Points on a hilly landscape, in no order, each with its height.
From any point a ball rolls to the lowest of the 2 points nearest to it. It stops when none of these is lower. Distance is the straight distance between rows; heights are no part of it.
Q_546 (h 3.01): [124 118 110 126 111 174 112 156 130  91 190 132 166  69 101 160 144  99
 133 109 112 137 141 147 109 105 100 124 117  70 162 142 104 162 111  90
 169 113 115 137 151 174 134 141 150 136 177  95 188 167 117]
Q_981 (h 4.17): [ 97 155 136  94 120 128 111 129 111 155 159 109 118 137 127 122 160 165
 119 131 127 105 128 115 118 114 123 161  96 152 121 103 145 116  90 128
 110 119 167 194 162 166 142 132 130 100 101 135 132 130 140]
Q_752 (h 6.05): [140 110 113 124  74 154 111 178 152 121 140 139 130 124 124 182  86  97
 115 115 144 125 165 167 166 111 121  82 114 113 143  98 115 124  96 146
 112 150 116  74 118 104 118 136 178 142 178 143 150 150 102]
Q_676 (h 4.53): [136 139 138 110 127  97 128  74 142 140 112  91 174 146 131 112 189  95
 157  97 137 104 141 122 105 102 156 143  88 172  86 119  82 145 139 155
 143 108 110 209 164 154 121 120 110 120 132  92 146  99 179]
Q_989 (h 1.43): [144 147 165 160 133 122 117 116 130 114 147 164 139  86  83 101  92 119
 137 143 107 160 129 117 127 158 135 139 150 100 176 117 135 147 144  96
 169  73  99 101 132 162 159 114 136 139 173  84  97 122 119]
Q_858 (h 6.68): [150 155 133 174 162  65 155 110  89 177 101 100 152 136 100 122 164  97
 148 109 106 105  99 153 144 168 149 136 126 171 139  95 128  96  91 176
  96 143 108 174 153 118  94  97  83 145 139 110  71  78 129]
Q_975 (h 2.96): [150 145 123 159 151  48 193  79 142 132 120 117 162 134 110 111 144 102
 137 120 153 164 105 131 138 146 165 176 142 123 122 104 115 132 121 123
 117 135  66  75 148 105 138 118 131 173 210  76 136 118 138]
Q_726 (h 5.00): [106 136 105 122 113 153 131 162 115 152 114 120 129 144 136 127  94 127
 139 121 101 158 156 178 100 148 136 153 103 182 139  60 155 102  35 121
 104 178 129 114 134 149 158 141 128  62 125 131  87 157  41]
Q_548 (h 4.82): [182 134 139 145 169  81 144 114 127 119  79  95 156 144 145 127 182 107
 137 113 161 112 140 116 130 125 182 196 127 166 110 137  72 129 161 148
 132  60 108 219 152 159 101 102 163 130 156  92 163 118 167]
Q_494 (h 2.03): [116 135 166 181 129 155 102 145 122 105 144 121 110  96 151 109 151 134
 109 143 131 171  43 107 138 147  89 152 162  98 143  93  94 136 144  65
 156 160 143 131 112 139 129 118  90 154 128  72 124 168 145]
Q_828 (h 3.81): [ 68  92  91 110 161 140 196 134 119 149 160 144 102 125  83 134 202 143
 122 112  73 109  86 112 112 140  99 140 149 123 140 167 137 163 145  78
 143 150 156 172 136 149 163 171  55 124 112 120 161 125 163]
Q_763 (h 2.77): [141 103 103 123 117 149  90 197  95 146 123 150 115 118 169 160 158 127
  89 123 204  99 184 106 170 105  79 119 138 104 150 151 129 107 130 159
  87 113 153 158 103  86  84 100 132 148 120 213 152 140 109]
Q_135 (h 6.80): [118 141 124 127 157  69 186  74 133 166 108  89 151 167  83 106 169  95
 151 129 118 105 105 145 133 145 138 146 101 174  82  78 142  93  65 155
 107 173 108 132 172 122 107 125  70 156 151 104  94  81 135]
Q_257 (h 3.65): [153 185 165 148 130  68 123  67 154 152 137 130 133 146  87 114 179 122
 121 140 121 137 121 103 208 126 125 156 113 122  96 110 122 153 143 164
 126 114 135 181 157 129  92  95 124 168 145 110  97 133 212]
Q_330 (h 3.64): [145 154 183 153 109  93  89  73 137 133 110 120 156 108  66 108 148  73
 133 148 116 137 135 114 175 142 126 130 131 124 121 110  75 154 127 157
 150 105  94 175 149 126  91  99 106 163 189  94  73 101 166]
Q_859 (h 1.01): [147 185 150 115  89 161  46 151 115 123 205 160 133 107 138 160 110 138
 130 118 107 121 118 155 141 109 110  70  93 101 171 120 162 120 117 154
 136 110 162 128 139 152  96  90 189 104 134 138 128 138 146]
Q_376 (h 0.47): [120 107 127 146 136 146 117 203  70 145 126 103 103  96 140 129 124 131
 119 119 140  99  88 123 106 148 107 137 147 145 156  70 116  70  71 126
  79 169 155 145 122 139 150 111 112 130 151 103 124 168  56]
Q_309 (h 4.47): [123 145 126 104 148 149 116 135 103 130 154 118 128 104 100 150 162 151
 111 152 115 103 112  92 112 128 106 160 137 103 126 163 169  97 116 125
 119  99 169 172 171 164  91  97 115 141 117 139 144  99 132]
Q_451 (h 3.48): [ 92  91  95 119 165 136 171 144 143 117 182 171 106 123 121 143 154 124
 139 105  81 120  87 138 109 130 125  83 171  91 163 181 140 158 191  80
 164 143 129 113 111 133 155 170 105 123 124 119 197 116 167]
Q_462 (h 4.90): [109 119 143 122 144 198  95 165 127  88 169 122 107  68 115 126 103 149
 128 149  67 131  77 119  78 137 111 109 159 116 140 164 108 157 171  83
 166 120 172 165 113 168 140 140 100 107  82  96 135 161 130]
Q_724 (h 4.03): [151 114 132  77 126 179 117  95 165  69 117 127 116 111 106 175  74 136
 142 176  88 119 164  91 141  81 162 117 123 145 123 177 130 145 176 154
 152  64 127 110 140 116  55 144 175 137 111 163 138  78 164]
Q_570 (h 3.41): [157 193 141 170 127  56 104 120 126 186 131 130 129 123  99 141 163 128
 125 121 128 158 139 138 208 147 126 165 103 106 128  96 120 151  82 174
  78 137 134 185 143 135 138 110 171 138 164 116 114 194 158]
Q_631 (h 3.56): [107 123 116 140 178  90 188 178 107 153 138 149  81 125 148 125 118 156
 125 128 104 126  72 143 125 148 176 160 158 161 191  76 165 110 117 119
 100 147 134  97 106 133 202 148 156 104 143 121 134 155 108]
Q_150 (h 1.05): [171 144 113 153 106 122 119 149 129 121  97 125 137 121 144 174 120 140
  80 155 188 170 179  88 173 139 107 188 138  92 107 191 128 136 144 140
 107  74 128  90 111 103  73 101 165 164 125 176 134 133 112]
Q_190 (h 1.09): [125 112 101 143 178 148 186 148 116 107  96 150 103 130 159 118 119 145
 113 151 116 184 135 108 103 136 159 244 161 145 171 135 141 124 145  56
 146  94 121 107 132 146 142 137 122 112 122 139 145 112  89]
Q_581 (h 5.57): [140 170 145 150 118 126 104  93 142  94 131  94 174 155 157 137 140 100
 143 119 132 167  68 145  97 120 142 170  93 152 127  84 120  80  94 132
 129 137 121  87 173 118  79 103 171 126 165  94 166 113 139]
Q_801 (h 3.52): [107  82 110 126 133 133 153 142 120 126 158 128 159  84 100 133 132  96
 155  89 103 108 141 161  86 129 143 126 125 112 165 126  93 156  98  92
 151 127  85 148 140 177 202 172 103 104 170  64 171 151  95]
Q_706 (h 5.03): [139  94 105 127 153 149 137 160 119 133  69 115 115 119 120 161 127 102
 121 141 132 125 182 127 137 126 160 184 139 162 130 107  99 117  86 137
 110 112 116 175 139 145 125 134 129 116 159 139 124 129  76]
Q_604 (h 7.26): [108  88 120 129 167  99 164 158 103 138  94 135  84 156 169  82 133 152
 118 129 185  84  75  85  98 143 125 126 151 111 122 102 135  70 131 142
  87 159 135  78  96  92 165 140 111 172 129 129 151 133  82]
Q_603 (h 3.10): [144 170 146 149 135  98 103 145 124 168  99  88 110 130 105 139 147 167
 108 148 155 140 131 124 184 181 116 167 140 108  82 122 125 118  93 157
  64 135 151 202 140 161 122  92 140 134 122 132 102 197 118]
Q_653 (h 5.21): [124 128 106 113 159 177 117 116 124  85 111  95 156 138 128 155 127  98
 150 157  83 156 126 140  63 108 147 192 105 159 150 115 130  68  76 129
 132 125 149 106 185 129  55 120 128 123 144 119 164  78  92]
Q_228 (h 2.66): [123 134 125  97 149  95 127 170 109 158 115 104  83 134 109 119 164 212
  98 157 191  78 132  98 167 162 128 148 169 119  83 153 154  96 152 152
  60 108 161 205 132 150 157 110 150 140 110 185 116 162 108]
Q_61 (h 1.67): [153 143 166 136 154  95 139  80 143 147 102 129 118 126 104 149 142 133
 140 139 127  83 106 129 174 149 138  76 152 139  74 172 150 121 170 189
 116 126 124 132 115  97  98  70 112 137  95 150  73  96 164]
Q_954 (h 7.09): [ 91  93 122 132 166 109 174 132 110 163  81 107  86 186 139 110 157 141
 122 133 128  94  70 125 117 154 115 106 149 162  84 108 152  77 106 152
  88 219 146 104  88  94 162 149  67 128  96 127 110 135 107]
Q_995 (h 2.19): [152 109 127 107 176 107 179 119 133 149  89 133  73 112  77 144 149 174
 104 173 142  75 144  84 174 167 133 131 189 108  68 190 159 110 179 166
 103  99 139 148 132 123 120 102 130 158 103 192  85 115 140]
Q_81 (h 1.10): [163 157 156 153 145 122 113 108 148 126 106 137 116 131 130 161 103 138
 115 159 125 134  94 129 167 157 141 126 158 132 111 144 176  85 142 167
 112 115 136  72 137  91  68  75 157 147 128 149 108  95 135]
Q_540 (h 3.35): [124 170 138 141  58 136 104 104 152 132 143 165 130 130  99 130  94 142
 114 139 108 219 192 119 179 130 121 159 109 123 149 129 119 208 147 101
 167 112 122 107 111 126 140 154 151 105 133 132  90 149 155]
Q_812 (h 6.38): [148 132 129 170 118 121  84 115 127 135 137 121 152 145 154 184 174  76
 135 102 131 153 117 170 197 103 138 127 118 135 145 140  84 144 127 164
 123 153 114 171 124  92  67 115 132 124 153 144 156 125 183]
Q_354 (h 0.99): [150 118 135 173 153 129 158 132 127 123 103 179 119 109 108 112  76 112
 120 157  93 168 151 127 142 165 154 130 179 119 191 129 157 126 157  98
 152  97  85  46 111 115 123 129 121 155 171 115  64  81  91]
Q_448 (h 1.52): [ 87 120 133 124 116 146 124 157 125 137 187 169  72 132 151 124 142 129
 114 140 100 123  78 131 180  96 104  69 136 125 190  68 154 128 133 114
 130 180 163  97  90 103 141 153 120 153 145 137 140 142 177]
Q_163 (h 1.89): [148 158 157 105  90 124  62 134 141 123 150 128 130 123 157 146  79 144
 144 123 150 105 141 149 139 114 163  86  84 158 137  99 116 126 117 188
 106  89 140 150 131 128 143 122 233  76 136 139 128 156 132]
Q_767 (h 3.00): [120 126 128 107 108 135 151  97 169 100 141 135 134 134 120 123 111 134
 110 139 137 154 119 111 123 117 120 147 119  93  96 131 145 140 137 105
 145 130 117  66 132 131 132 144 150 166 136 114 165 123 142]
Q_628 (h 6.54): [159 175 141 188 120  83  89 108 112 157 121 100 173 142 123 161 156  74
 147  94 103 151 100 180 166 151 137 129 103 171 139 112 108 108  91 181
 107 167 114 177 143 114  64  79 117 103 143 130 100 113 152]
Q_594 (h 2.86): [148 113  98  92  98 153 145 137 141 114 110 137 103 163 170 188  72 158
 136 122 171 105 172 127 157 110 149  90 130 134 105 201 142 110 173 178
  90 118 131  76  91  67  84 124 175 116  96 209 147 107 135]
Q_140 (h 6.08): [100 102 117  82 125 169 111 120 130 109  95  95 112 167 118 105 127 143
 120 164 140 104 138  82  86 112  70 117 105 142  49 121 144  85 103 135
 107 175 155 145 129 125  96 146  67 137  70 179 110 100  96]
Q_217 (h 7.33): [118 120 133 112 104 124 105  98 122 133 177  99 178 133 133 133 147 102
 165  75 110  74  88 171  84 111 104  25  94 115  98 165 124 128 126 147
 150 176 127 139 140 129 125 138  97 117  97  92 159 127 149]
Q_632 (h 1.47): [127 143 143 123 110 148  99 181  84 151 145 133 129  92 117  99 103 143
 110 147 157 114 135 109 106 167  79 117 139 104 142  86 167  85  72 112
  94 135 142 109 126 141 148  98 102 143 149 132  74 167  49]
Q_338 (h 3.60): [131 144 157 155 149 103 151  84 111 145  63 132 119 131 113  69 136 133
 137 154  95 148 159 112 131 165 154 160 141 174 128 118 130 152 152 122
 159 101 118 162 130 143 133 113  74 111 100 121  21 100 137]
Q_363 (h 3.85): [130 115 168 144 105 136  61  95 128 128 112  85 177  98  80 127 155  63
 148 124 125 108 121 142 141 137 105  72 120 121  88 122  63 134 102 157
 150 138  99 190 136 135  93 112  86 157 169  92 102 111 143]
Q_580 (h 4.12): [103 148 127 138 117  92 153 103 129 170 189 141 135 124  80 146 195 136
 121 110 111 122  91 132 162 153  73 114 138  91 116 166 168 167 139 117
 125 155 139 141 136 143 154 114  89 134 105 129 146 146 177]
Q_573 (h 2.47): [152 145 121 130 106 117  91 144 110 114 203 128 194  86 107 158 140 107
 145  74 116  96 116 173  81 109 117  73  97  64 151 161 125 130 108 128
 163  98 106 132 163 178 147 112 181 118 177  76 172 152 129]
Q_280 (h 0.24): [132 100 104 161 165 154 166 151 123  81  91 156 129 144 172 109  84 106
 116 138 106 188 129 138  88 147 162 182 170 128 180 132 136 102 142  68
 153 122  95  40 118 124 117 136 124 139 148 104 131  86  67]
Q_292 (h 3.97): [136 104 120 116  83 137 127 103 142 101  77 123 153 121 129 105 106 123
 111 141 164 152 210  82 108 127 131 149 111 114  99 187  95 168 155 117
 155  82  94 128 109 124 118 158 114 126 101 153 107  96 122]
Q_952 (h 0.11): [156 183 155 135  99 141  67 118 143  92 204 154 156 127 150 138  92 138
 142 113 103 141 118 172 135 102 123  50 105  89 144 175 160 154 190 119
 177 101 145  98 132 141 106  92 198 104 115 120 144 116 202]
Q_664 (h 4.39): [143  82 129 120 187 127 140 131 100 135  85 111 116 104 133 118 121 129
 162 107  92  72 120 127  68 142 172 124 167 166 138 174 103 119 172 129
 133  99 116 190 112 149 176 135 101  85  78  94 102 102  99]
Q_523 (h 3.45): [133 129 112 103  65 166 127 124 177  66 121 118 132 129 136 121  61 143
 103 160 139 160 155  81 112 115 118 119 110  88  88 173 137 149 153  96
 150 118 121  45 106 118  82 162 156 154  99 142 149 105 129]
Q_890 (h 6.82): [125 100 103 138 111 177 100 177 125 100 110 129 131 157 198 141  79 113
 124  81 122 150 136 182  80 129 122  72 131 120 123 170 121 122 149 111
 144 180 129  92  95 126 130 142 128  73  80 140 151 150  86]
Q_630 (h 6.26): [125  92  87 144  85 168 123 190 147 135 121 138 110 114 135 200 118 100
 102 119 133 164 173 157 188 106 119 136 134 130 142 117  96 171 106 123
 107 170 123 114  90 104 124 164 147 124 151 156 168 185  94]
Q_839 (h 6.53): [126  91  92 156  84 180 110 200 139  89 123 148 117 124 184 130  98 109
  93 100 138 177 139 144 119 114 100 117 131 100 151 135  84 171 148  71
 152 162 116  96  77 131 140 169 137 113 120 131 165 183  93]
Q_392 (h 0.98): [105 125 128  98  89 179 100 162 147  92 189 162 102 110 125 116 117 115
 102 157 104 129  99 123 148  90  89  77 118 105 157  42 150 119 100  92
 138 169 163  84 128 127 106 146 135 180 174 113 153 153 146]
Q_943 (h 5.24): [128 120 160 103 148 170  92 119 154  83 102  90 117 101 120 109  99 170
 125 175 107 126  86  85  72 141 121 135 155 121  59 189 127 135 175 105
 139 117 148 164 122 162 124 112 118 117  52 125 111 133 121]
Q_348 (h 2.42): [122 137 128 195 130 114 145 141 118 123 151 137 119 127 149 110 161 134
 103 125 148 212  76 131 150 136  93 178 163  73 162 105 119 145 138  64
 144 170 125  79 114 123 143 135 105 162 158  95 164 182 135]
Q_279 (h 6.65): [123 104  82  78 102 134 152  77 138 121  99 135 165 177 131 137 107 108
 148 111 178 110 193 113 108 100 118 100  78 116  93 178 119 106 114 169
 130 121 115  82 129  76  58 147 107 156 111 186 150  61 128]
Q_12 (h 4.07): [100 100 121 116 151 143 174 160 138  91 122 119 103 131 167 121 109 127
 132 124 119 146  78 144  82 106 170 168 139 146 150  73 105 118 114  82
 133 153 128  93 120 149 182 166 158 107 149  81 185 164 102]
Q_837 (h 1.79): [137 167 145 168 131 139  94 154  93 172 127 140 113 144 157 147 118 155
 110 146 132 148 111 134 155 173  92 110 145 137 138 134 198  67 110 158
  96 160 165  95 108  95  70  61 124 119  96 181  66 129  98]
Q_790 (h 4.28): [120  92 103 101 137 107 167 124 122 134 121 155 150 103 116 100 135 131
 120 112 172 104 200  95  94 125 123 142 132  82 123 188 139 146 150 114
 148  67  91 131 123 138 176 149 102 140 115 152 136 104  96]
Q_879 (h 4.60): [124 147 159 161 152 133 115 132 105 146 172 120 124  82 109 128 139 152
 119 104  71 116  41 140  93 174  98 106 179 132 143 190 125 160 189  92
 147 114 163 172 120 155 146  99  87 103  55  76 108 141 153]
Q_327 (h 3.07): [126 117 127 152 123 145  86 157 106 154 158 162 135  85 121 145 152 108
 137 101 111 132 166 146 154 120 126 131 126 136 202 117  87 177 140 125
 155  92 120 210 119 155 163 151 123  87 133 122 123 143 146]
Q_933 (h 1.73): [130 110 109  98 189 122 207  99 137 113  85 127  98 132 116 125 139 154
 131 158 108 127 147  99 113 126 183 230 158 152 118 137 131 132 153  98
 146  72 116 149 165 158 146 139 144 123 122 138 142  99 129]
Q_542 (h 5.36): [128 118 100 134 110 144 135 137 142 146  71 112 147 146 110 177  84  93
 135 121 117 162 194 171 131 144 156 158 105 187 125  94 114 110  49 162
  94 152 106 114 139 114 120 140 153  76 159 150 111 132  54]
Q_589 (h 5.82): [134 158 133 129  78 115 116 118 157 123 136 121 147 158 122 142  95 103
 130 135 159 155 122 157 145 117 132 118  79 130 117  59 123  82  62 154
 114 152 124  39 153  89  87 130 186 162 194 127 137 112 121]
Q_63 (h 2.50): [130 131 150 103 146 121 131 117 154 104 124 119 122 140 176  95  86 159
 147 113 125 111  85 144  62 120 169 107 131 150 110 151 145 121 176 117
 142 112 129  94 109 129 172 120 171  88  77 103 141 122 132]
Q_423 (h 2.63): [126 148 118 142 116 112 132 143  99 163 219 186 150 112 125 115 138 126
 156  77  98 128 140 175 125 114 126 101 108 114 219 132 146 174 143  98
 169  93 120 151 127 158 190 142 131  83 123 109 136 128 166]
Q_345 (h 3.92): [110  63  91 120 126 119 169 121 136 130 130 134 167 113 111 118 158  94
 140  76 154 113 167 124  93 125 116 127 123  86 118 169  90 180 130  91
 160 130  70 152 123 153 197 175  79 129 132 104 174 147 104]
Q_427 (h 0.94): [150 171 132 138  96  73 128  91 162 125 192 147 159 150 129 136 110 122
 138  77 140 128 112 179 165 113 137  57 111  83 113 173 151 165 190 131
 146 140 100  67 124 112 143 110 182 123 135 115 150 110 198]
Q_180 (h 3.34): [109 149 164 149 120 108 137  57 148 136  95 116 121 162 122  82 135 109
 135 145  93 159 123 134 159 130 146 126 111 178 111  86 116 182 141 124
 165 154 108 132 116 112 128 136  76 127 108 110  53 121 173]
Q_202 (h 2.24): [125 111 132  71 170  97 217  54 167 114 112 116 133 112  58 111 132 146
 146 155 131  96 127  77 102 130 172 174 138 127  76 121 137 132 135 109
 139  90  97 124 179 168 168 142 136 161 157  86 133 106 140]
Q_417 (h 1.68): [143 127 122 117 163  66 179 107 158 121 138 144 132 165 164 122 118 131
 150  87 148  90  77 154 110 124 172  69 142 116 106 167 164 106 195 142
 121 140 102  60 119 103 151 114 173 135 123 110 180  93 170]
Q_404 (h 4.71): [146  81 149 151 167 121 136 130 110 133  49  89 128 104 101 116 105 105
 160 129 115  98 141 131 101 166 183 146 157 173 126 111  73 118 116 140
 125 104  93 189 127 161 172 125 107 100 148  79  70 119  81]
Q_525 (h 3.12): [123 124  83 165 157  81 179 154  97 188 121 156 108 130 140 120 158 147
 113 117 142 164 156 131 162 139 130 167 145 121 170  96 153 134  90 119
 101 147 123  96 107 104 180 151 115 136 157 155 142 163  91]
Q_105 (h 4.81): [124 110  99 127 169 163 128 153  65 119 134 106 154 113 115 134 147 111
 122 120 114 116 113 102  55 128  95 170 132 110 165 154 135  49  76 111
 128 115 156 130 185 144  76 104  76 160 135 109 164  78  73]
Q_285 (h 3.55): [144 108 114  72  95 184  98 138 140  87 141 135 119 116 151 162  47 144
 149 137 137  88 195 117 131  81 147  49 115 122 134 193 134 148 186 159
 132  75 133 102 106 106  97 136 188 120 103 181 145  99 145]
Q_814 (h 3.05): [112 122 112 127 152  93 178 166 112 153 195 184 112 100 119  96 128 158
 148  82 118  98 113 148  90 136 131 100 148 104 188 148 152 161 168  81
 159  92 124 131 106 153 236 154 134  94 119 103 165 138 133]
Q_556 (h 4.18): [109 104 143 110 125 143 100  77 145 111 118  73 166 118 106 135 148  72
 171 118  82 106 116 153 106  99 149 108  98 172 111  89  60 139  92 148
 150 151 100 186 156 144 110 160 109 125 167  69 140 107 147]
Q_253 (h 6.93): [ 94 107 120 118 170  90 209  98 111 174 108 110 112 147  70 107 173 126
 137 150 127  85 118 108 141 166 102 119 142 119  76 119 169 100  68 135
 109 171 120 119 133 133 159 130  46 175 134 121  86 121 117]
Q_114 (h 1.92): [146 164 159 128  94 110  95 115 133  86 175 143 187  85  77  97  89 111
 144  99 110 122 130 158  77 136 136  88 106  71 151 133 123 140 126 101
 182  84  92  96 163 194 179 108 190 119 194  46 121 136 129]
Q_303 (h 2.01): [160 117  84 114 102 128 174 141 154 108 108 126 120 154 150 217 106 125
 117 138 154 141 169 117 176 116 156 174 131 121 131 191 130 118 136 152
 106  91 123  62 109  76  64 140 182 148 138 185 175 104 131]
Q_649 (h 2.64): [122 146 142 123 149  80 182  85 168 129 163 139 135 120  79 135 156 140
 135 136 143 143  85 101 157 125 138 174 139 100 113 108 134 145 129 107
 128 124 108 102 160 143 158 133 153 175 188  83 166 144 164]
Q_421 (h 7.11): [119 122 142 129  75 147  91 106 161 123 122  96 154 154 153 127 113 113
 136  84 142 131 119 173 108 131 103  52  99 120  42 157 109 151 128 146
 143 200 124 124 101 113 136 142 112  93  78 136 141 161 128]
Q_761 (h 2.41): [145 128 144 129 157  77 173  88 125 165  76 114 118 189 147 111 131 148
 158 111 158  72 120 155 127 135 159  83 123 181  68 134 145 100 135 212
  81 158 133 131 108  84 131 104 104 101  72 177  70 108 143]
Q_779 (h 6.36): [112  75  73  77 139 183 113 117 132  97  97 111 135 167 119 144  97 108
 142 132 120  99 167 101  61 105  93  97 105 121  85 171 138  86 108 161
 121 158 133  97 139 106  68 141  81 138  83 178 160  84  75]
Q_671 (h 5.55): [142 138 171 104 150 130 120  86 154  86  63  66 131 156 148  72 130 159
 132 165 171  97  95  80  57 132 137 150 126 144  20 149 110  95 168 138
 121 105 140 155 150 134 105 106 134 139  69 114 111  99 137]
Q_234 (h 2.88): [138 100 139  94 108 147  68 203 121 105 131 130  85 105 172 121  95 160
 105 133 187  58  99 118 120 116 123  74 153 137 134  86 129  98 146 156
  67 132 159 128  92  99 165 122 183 132 137 149 145 184  88]
Q_238 (h 2.75): [138 128 159  94 129 159  61 146 124 107 111 114 113 137 190 108  61 153
 158 129 132 100 129 147  76 104 165  89 112 191 143 119 118 102 159 157
 125  93 141 141 108 123 147 123 190  59  89 143 110 121 107]
Q_394 (h 3.96): [109  95 107 117 167 138 178 122  98 149  83 131 111 149 123  90 135 135
 130 132  94 121 178 116  92 150 130 155 148 160 121 164 147 132 134 104
 144 126 114 165 115 153 159 147  48  86  62 154  72  98  89]
Q_928 (h 3.75): [108 149 122 141 124  84 148 121 101 181 114 102 129 157 152  81 160 150
 131 111 127 139 137 144 117 137 145 181  95 174 126  79 119 147  80 114
 122 147 135 189 137 156 184 147  97  85  98 116 102 150 128]
Q_939 (h 1.21): [ 98  86  87  83 131 189 113 160 111  88 183 184 119  95 138 109 134 105
 124 142  98 109 161  83 101  60 107 113 114  94 214 105 133 145 136  92
 161 105 148 134 135 123 100 171  94 170 151 134 184 108 141]
Q_162 (h 1.49): [135 107 169 149 145 151  94 161 119 109 105 100 101  87 149 140 129 133
 126 138 145 111  50 109 135 142 130 126 166 122 137  95  77 100 128 121
 113 142 141 156 119 140 133 109 137 142 150  74 133 167 124]
Q_713 (h 3.39): [145 148 138 148 104 124  93 119 149 152 124 161 105 122 119 157 124 135
 121 128 120 171 180 134 207 115 147 155 120 140 154 136  81 203 158 140
 131  86 131 193 119 130 148 143 164  88 121 150 115 170 176]
Q_251 (h 5.81): [115 143 150  84 162 155 119  89 128 102  83  87 106 187 150  81 138 172
 130 175 121 117 111  85  70 101 113 150 112 160  74 127 149  63 142 137
 128 119 175 141 152 123  72 125 101 132  57 152 109  68 145]
Q_516 (h 6.24): [146 134 144 146  87 142  60 135 147 125 157 122 140 114 130 191 137  87
 112 130 152 139 116 140 207 107 104  78 125 101 122 125  94 127 122 171
 126 140 120 124 120  82  55 114 160 171 167 144 153 140 161]
Q_360 (h 2.95): [145 133 135 138 112 143  93 138 103 153 119 150 130 140 168 129 140 131
 125 123 188 123 190 117 165 103 110 107 103 128 146 143 115 109 130 173
 119  96 145 158 115  90  74  97 124 125 108 200 103  93 145]
Q_485 (h 4.59): [ 99 140 144 137 102 142 136 132 159 115 103 108 125 153 152 116  85 140
 122 132 113 175 104 169 111 139 148 153 109 170 103  56 130 129  74 108
 117 195 128  73 122 133 160 150 151  88 132 104 120 181  90]
Q_249 (h 3.06): [123 150 122 157 102  90 158  68 147 156 107 145 121 145  86 107 130 124
 121 146  93 211 181 128 191 132 135 156 126 135 131  97 109 201 119 104
 145 152 105  99 115  97 143 168  97 152 149 118  67 144 155]
Q_36 (h 2.04): [102 144 122  99 104 165 104 138 115 109 208 178 142 117 164  84 122 139
 135 121 111 143 137 132  90  76 111 104  88 106 193 114 154 153 142  77
 187  96 159 113 138 154 147 154 131 116 121 119 154 119 156]
Q_79 (h 2.44): [126 169 159 139 127 127  95 128  96 150 121 143 104 164 190  92 136 178
 115 150 174 133 127 110 144 117 115 128 112 143 144 111 159  88 136 152
 110 119 177 133 112  90  96  95 128 117  76 189  83 107 146]
Q_123 (h 0.14): [115 119 125  88  77 187  64 166 116 119 174 158 132  87 128 112 127 105
 111 140 137 101 168  99 136  79  66  92  98 100 166  62 144 131  84 112
 126 123 155 138 134 117 103 132 115 173 156 155 130 140 114]
Q_792 (h 2.02): [140 106  93  93 101 165 101 183 137  92 127 120 132 104 121 171 127 143
  79 166 184 100 183  77 150 102  91 154 129  97 107 161 127 132 129 133
  84  84 143 160 127 123  92 123 180 162 135 200 169 146  96]
Q_398 (h 3.19): [125 154 117 146 119  60 150 105 110 187 107 117 161 171 158  92 153 149
 138  98 176 135 166 162 115 141 138 130  98 160 103 125 146 133 104 164
  96 148 124 140 120 108 156 118 105  87  93 168  97 130 112]
Q_723 (h 2.76): [122 149 102 185 136  86 162 114 122 157 144 152 113 135 126 124 161 120
 102 133 116 218 145 136 195 127 117 178 151 111 169  83 121 168 108  84
 134 161 118  85 111  98 141 162 105 164 170 126 135 162 138]
Q_346 (h 2.13): [ 97 104 127  80 112 145 123 167 128 135 131 138  64 146 153 129 121 145
 115 148 137  79 103 121 156  99 126  81 130 169 140  41 158 103 112 153
  80 187 171 114  98  88 154 155 139 133 139 163 131 152 128]
Q_468 (h 4.32): [106 174 143 149 137 108 156  97 137 151 165 139 107 132  94 103 162 161
 116 146  91 154  70 119 141 183  83 132 152 118 101 160 176 178 166  79
 147 138 144 119 119 146 160  99  74 115  65 118  94 148 169]

Where does a ball stop that starts at each point below?
Q_653 => Q_81
Q_345 => Q_280
Q_779 => Q_423
Q_394 => Q_376
Q_468 => Q_423
Q_726 => Q_376
Q_540 => Q_376
Q_257 => Q_81
